Points, in no order, along strands that fork and pass close to each other.
In the rows, 128 means zero.
Two points are linked if the straight distance between their rows is under 114. Some points are linked to none.
<139>: [115  89  97 113  98 150 114 176  85 172 173  88 108 173 135  96 106 150
  83 112 104]
<1176>: [152  68 122 182 121 104 133 177 136  83 156 113 128 170 129 107  77 127
 140 160 189]
<769>: [125 111 102 146  71 132 117 186 150  88 132 152 112 140 151 169 133 107
 143 129 201]
<797>: [137 154  94 142 119 135 155 147 148  93 147 119 101  73 103 149 114 145
 159 173 137]
<1266>: [ 93  77 120  28 131 171 153 123 117 105 148  78 132 129  91 108 155  88
 125 117 121]
<507>: [123 141 117 119 129 133 178 130 115  69 122 162 131 157 195 108 140 114
 168 101 185]
<183>: [110 107 131 111 150 108 128 139 135 138 122 174 168 142 167 139 178 133
 146  93 149]
<689>: [164 118 138 151 125 174 139 142 110 130 147 136 103 195 174 127  38 141
  85 117 160]
<959>: [165 158 128 180  78 120 149  95  95 143 115 189 130  99 156  96 138 158
 139 136 162]
<1264>: [ 92 139 123 152 133 140  75 168 154  83 108 142 189 125  71  97 100  96
 128 154 137]
<398>: [102  71 123 143 125  56 180 100 170 144  93 170 154 112 153  94 153 102
 103  99 120]
<327>: [117 158 101 105  89 133 182 146 111  53 204 166 166 123 122 148 135 138
 125 150 105]
<801>: [131 176 154 120 198 144 105 120 137 115 102 113  98 132 149 108  98  74
 166 157 116]
<998>: [158 161 145 163 140 147  96 163 120 172 135 108 111  90  92 160 110 174
 151 141 100]
<613>: [103 134 142 155 165 136  88 145 145 164 125 129 149 119 101 157 124 122
 119  96 141]
<609>: [116 124 145 133  95 125 170 144 119 146 131 165  70  94 111 157 131 151
 114 109 145]
<1169>: [122 120  27 124 121 153 142 122 184  82 169 141 141 140 148 176 152 146
 135 148 165]
<44>: [114  49  94  86 149 127 155 145 113 139 193 126 123 113 106 143 162 158
 151 157  96]
<499>: [101 115 155 145 167 147  96  76 118 131  58  92 169 128 117 109 139 149
 132 127 129]
<1223>: [108 172  93 110 123 129 146 116 108  89 192 153 162 151 126 143 131 141
 115 111  90]
<570>: [115 118 120 202 173 123 146 177 190 137 137  90 111 136 117 109  72 117
 123 125 150]
<1124>: [107 213 101 123 162 170  84 110 140 124 177 140 147 125 137 175 110 147
 101 136 134]
<742>: [101 132 102 148 131  92  96 106 162  73 117 123 195 156 112  92 148 144
 121 147  92]
<784>: [127 118  73 129  92 124 158 133 173  83 162 131 105 127 126 185 189 185
 137 154 155]
<1158>: [100 111 120 158 143 119 188 108 127 111 114 176 151 142 180  68 151 114
 169  96 174]
<756>: [143 169 146 106 137 111  77  43 165  98  89 120 135 133 143 139 144 127
 126 134 155]
<152>: [ 79 114 122 138 115 107  68 152 147 151  74 157 150 152 107  97 125  90
  51 130 116]
<1025>: [152  46 134  73 119 151  93 129 119 141  93  94 100 116 126  76 138 101
 141 132 156]
<543>: [162 115 148 163 123 154 133 108 128 171  96 131  77 174 181 112  77 114
  98 117 158]
<1028>: [160 135 152 115 192 146  73 118 157 130  87  91 108  91 138 119 112 109
 187 181 109]
<1252>: [184 132 149  62 133 108 121  69 133 164  90 121 114  82 120 165 172 102
 149 131 132]
<1265>: [124 134 119  67  87 142 156 149 112 122 133 102  98 189 158  78 120 110
  76 103  96]
<47>: [127 106  93 159 133 142 141 137  98 191 144 104  77 147 118 106  90 135
  83 129 107]
<121>: [117  53 163 125  95 113 142 140  96 114  85 156  93 159 163 107 135 103
 135 109 176]
<469>: [108 108 155 188 178 124 124 171 195 171 105  87 119 179 125 121  84 119
  84 106 119]
<363>: [145  77 154 112 106 122  73 124 128 153  58 102 135 132 148  96 149  95
 136 130 140]
<864>: [114  74  75  39 156 157 147 134 108 122 185 117 110 120 106 142 144 105
 126 147 115]
<1126>: [125 131  79 172 188 123 119 142 200  95 139 122 110 132 137 117  59 113
  95 131 144]
<187>: [113 150 105 148 106 115 119  57 168  61  93  92 177 154  96 125 144 138
 121 129 129]
<745>: [ 98 108 105 118 118  93 145 163  93 122 129 139 151 159 117 103 128 142
  99 110  79]
<707>: [ 98 125  75 169 112 116 168  91 138 118 126 147 168 135 146  81 161 150
 177  94 187]
<1053>: [108 125 178 112 136 119 117 104 162  65  81 120 149 117 100 115 135  96
 128 160  95]
<949>: [151 159 123 153  93 122 103 116 135  86 144 126  89  85  99 143  87 116
 133 184 160]
<306>: [119 152 101  83 114 142 140 175  78  79 194 171 175 102  98 173 145 143
 156 174 130]
<630>: [155 130 164 178 134 123 101 160 147 193 140  99 133 127  93 163 112 151
 105 124 141]
<732>: [130 157 158 158 108 142  66 169 135  88  87 125 158 109 105  93  97  87
 155 190 135]
<34>: [200 161 183 145  71 125 104 160  83 126 118 128  99 120 133 136 100 124
 129 190 123]
<1220>: [151 184 119 134 148 125 120  97 180 173  91 164 127  74 161 136 148 102
 126 118 150]
<1058>: [126 145 136 170 152 145 104 148  85 182 121 105 118 113 118 107 117 160
 155 125  90]
<275>: [144 106 106 133 173 148 135 152 151  95 183 124 108 101 116 136 123 140
 171 178 150]
<88>: [123 157 138 106  99 175 114 163  98 130 159 154 164 109 103 159 135 155
 167 152 126]
<917>: [117  82 146 112 101  65 161 115 135 152  99 137 130 114 115  99 167  92
 106 125  92]
<1195>: [128 146 157 122  97 117 166 109  92  51 131 121 107 166 134 126 126 118
 117 161 101]
<1239>: [131 106 144 153  70 119  86 168 111 159 124 165 152 109  94 154 138 163
  94 129 125]
<293>: [ 90 118  95 133 172 136 164 152  93 139 156 153 119  97 115 130  98 172
 150 118 148]
<810>: [157 187 128 133 182 171  95 141 124 111 149 113 119 122 118 126  71 103
 152 159 140]
<944>: [157 207 142 169 132 156  81 168 122 103 129  99 139 134 127 118 101  97
 170 174 147]
<1146>: [128 168 142 124 111 115 178 139 100 150 136 109 163 125 119 119 115  66
 121  83  50]
<583>: [115 200 142 111 168 146 158 135 113 136 149 120 151 128 104 141 108 103
 121  83  83]
<1207>: [ 92 168 173 166 128 125 145 142 167 134  62 143 154 123 160 116 150  99
 136 104 158]
<1216>: [ 84 144 144 155 124 123 135 135 162 114  80 129 112 145 156 125 136 140
 103 112 157]
<1062>: [ 92 149  49 156 120 133 139  98 141 108 156 138 136 147 101 167 109 163
  88 103 149]
<1125>: [ 89 102 118 153 138  75 117 149 140 110 140 145 181 148 153 102 164 155
 101 128  88]
<1083>: [119 164 133  84 151 151 124 167  91 149 152 138 158 120 116 135 143 125
 146 128  87]
<1286>: [163 157 138 128  94  90 135  76  85 147 108 170 191 159 169 122 164 145
 111 114 104]
<419>: [136  70 116 149  84 116  97 161 144 103 141 153 128 121 129 191 153 172
 152 132 189]
<626>: [128  73 121 104 147 110 204 132 124 108 195 116 121 109 117 145 153 125
 166 132  81]
<831>: [166 155 161 137  84 105  99 124 102 148  92 138 108 105 113 130 126 134
  97 179  76]
<991>: [127  81 137 111 107 108  57 143 138 134  73 116 127 163 135 107 147  89
  66 148 111]
<648>: [195  98 162 119  73 132 105 185  97 155 147 118 110 120 114 159 114 121
 149 194 117]
<56>: [156 130 134 119 139 118  90 135 147 112 128 130 114 161 179 126 143 129
 122 148 118]
<117>: [140 106  58 145 171 163  76 141 149 110 192 118 159 101  98 129 139 160
 188 166 159]
<273>: [ 89 120  57 146 114 105 140  66 180  77  78 107 189 176 129 125 162 113
 133 129 155]
<591>: [ 80 102 127 144 116 111  97 181 131 106 109 159 153 129  95 112  99  85
  85 146 130]
<97>: [141 143 157 107 178 172  73 115 134 130  82  75 165 110 128 131 125 137
 164 136 112]
<851>: [147 127 144 152 128  99 140 179 155 165 138 153  71  92 155 171 131 144
 137 116 140]
<800>: [ 98  99 162 120  88 111 169 111 100 161  86 115 122 101  65 115 144 123
 104 116  80]
<829>: [136 158 136  84 180 135 164  88 138 190 122  85  78 115 128 136 121 121
 148  73 105]
<497>: [ 93 141 141 159  77 122 132 145  72 165 120 180 154 107  94 134 111 170
  87 120 108]
<1055>: [148 108 133 129 119 132 139 127 106 148 130 116  54 142 142  99  97 113
 107 145 131]
<774>: [136 190  93 106 145 151 115  70 119 103 202 148 174 143 127 161 130 159
  84 129 111]
<1128>: [166 108 130 117 144 103 133 165 156 154 161 186  78  66 155 171 144 111
 168 122 184]
<274>: [ 87 106 152 179 158 132 135 146 175 124 101 110 103 160 133 120 125 154
  83 105 103]
<387>: [102 170 131 135 121 140 168 136 155  58 123  99  91 153 133 117  96 125
  99 162  86]
<1011>: [ 92 112 115 105 129 108 180 171  63 138 147 104 123 155 113  82 119 142
 162 109  81]
<716>: [115 118 118 137 115 134 123 184 138  71 137 153 125 152 180 124 102 107
 173 119 201]
<913>: [150 189 142 151  72  98 136  76  74 165 113 168 169 107 151 106 163 160
 142 136 126]
<283>: [129 137 157  86 107 133 164 116  94  89 111 105  95 190 143 123 100  79
  90 128  86]
<739>: [154 124 129 114 141  94 115  83 110 127 140 179 184 164 177 108 159 119
 114  93 131]
<709>: [129 131 106 162 114 101 168  94 152 121  99 113 164 113 118 116 171 137
 194 108 149]
<1184>: [117 105 130 111 129 145 132 142  70 167 117  67 103 151 118 106 132 161
 167 113 101]
<1003>: [148 140 148 154  66 107  86 123 123 100 125 122 127  95 108 145 128 176
 113 197  77]
<365>: [124 131 152 131 131 152  87  48 117  95 101 104 145 138 133 120 147 171
 143 134 158]
<256>: [110  94 123 116 113 125 129 133 143  99 146 138 129 133 125 193 183 200
 143 103 159]
<167>: [121  69 131 106 180 126 126 103 112 174 103  92 140 153 152  74 169 120
 186  84 126]
<931>: [160 158 145 111 145 114 189  57 111 196 122 107 117 105 118 117 140  92
 151  97  96]
<568>: [146 122 136 186 136 145  95 118 139 105 149 111 110  96  55 140  81 129
 131 191 126]
<1079>: [149 106 128  58 152 126 156 132 134 146 171 176  81  89 152 175 144 105
 155  95 164]
<428>: [ 95  95 125 153 143  78 144 126 161 152 116 182 140 106 130 118 165 136
 130  84 161]
<720>: [104 144 165 150 133 105 142 140 160 143  80 129 172  97 150 102 173 147
 198 106 150]
<41>: [130 167 163 140 123 101 192  90 133 185 119 121 149  98 108 115 142  71
 112  90  67]
<540>: [173  85 145 136 147 158  78  96 118 127 144 101  98 112  85 144  90 143
 130 182 121]
<1148>: [105  65 134  63 105 165 110 126 107 136 110  83 101 102  65  99 139 102
 113 129 125]
<312>: [153 171 125 159  89 122 173 102 126 127 127 187  78  81 151 140 122 155
 119 124 152]
<233>: [115 126  77 158 192 143  82 139 166 114 180 135 131 138 138 131  70 145
  70 137 122]
<1304>: [131  94 114  70 160 135 174  98 143 181 110  92  90 128 133 121 154 116
 125  45 130]
<1194>: [159 198 128 116 149 121 113  80 176 115 112 133 107  95 148 164 137 118
 115 125 157]
<436>: [179 147 151  93 132 128  95 105 144 186 126 132  89  76 124 186 149 143
 124 140 115]
<942>: [174  89 142 115 118 133 117 133  84 142 134 102  69 108 112 135 109 136
 158 172 127]
<184>: [117 167 101 132 193 172  71 108 157 139 173  98 139 138 118 165  92 163
  70 128 111]
<1018>: [138  56 136 116 135  93 198  81 116  85 159 126 121 136 113 118 142  89
 155  93  90]
<618>: [132 112 108  72 165 135 129 107 122 186 120  98 164 150 125 101 165  98
 139  62 139]
<1064>: [148 169 164 156 164 140  88 113 156 201 101 144 149  83 137 145 141 118
 125  92 166]
<828>: [130 242 153  98 142 162 165 129 124 121 118 143 131 136 154 149  81 101
 110  92 122]
<1185>: [113  91 133  85 115 133 162 128  89 111 145 138 116 191 200 126 131 143
 106  67 143]
<426>: [133  81 136 117 143 131 121 147 126 170 125  58  97 164 152  93 151 143
 151  98 148]
<530>: [143 118 144  53 126 113 165 119 119 146 135 131 114  96 117 164 156 106
 143 108 112]
<1275>: [126 129 150 172  48 108 100 156 123  95 131 138 145 130 102 150 138 169
 104 149 118]
<1212>: [129 166 121 137 126 174 118 126 116 110 150 153 101 160 161 131  41 116
  66 133 116]
<404>: [120 137 100  84  99 153 112 147  59 146 153 108 106 199 159  93 111 121
  93 124 103]
<128>: [112 134 167 132 101 108 157 105  86 153 124 144 163 106  89 145 138 145
 129 128 110]

A fork is a point with three links, a tip a point with one. Leave the first point through the second and follow the links. Name the first fork or tip that comes.
<784> / <256> => <583>
<499> / <97> => <1018>
<1286> / <913> => <436>
<1223> / <774> => <1169>

Follow the links from the first point to the second, and from the first to the third. Name the last point that the two ways share.
<742> / <327> / <1064> => <1184>
<959> / <117> / <283> => <942>
<745> / <1025> / <233> => <1184>
<949> / <1195> / <428> => <942>
<283> / <1212> / <959> => <1055>
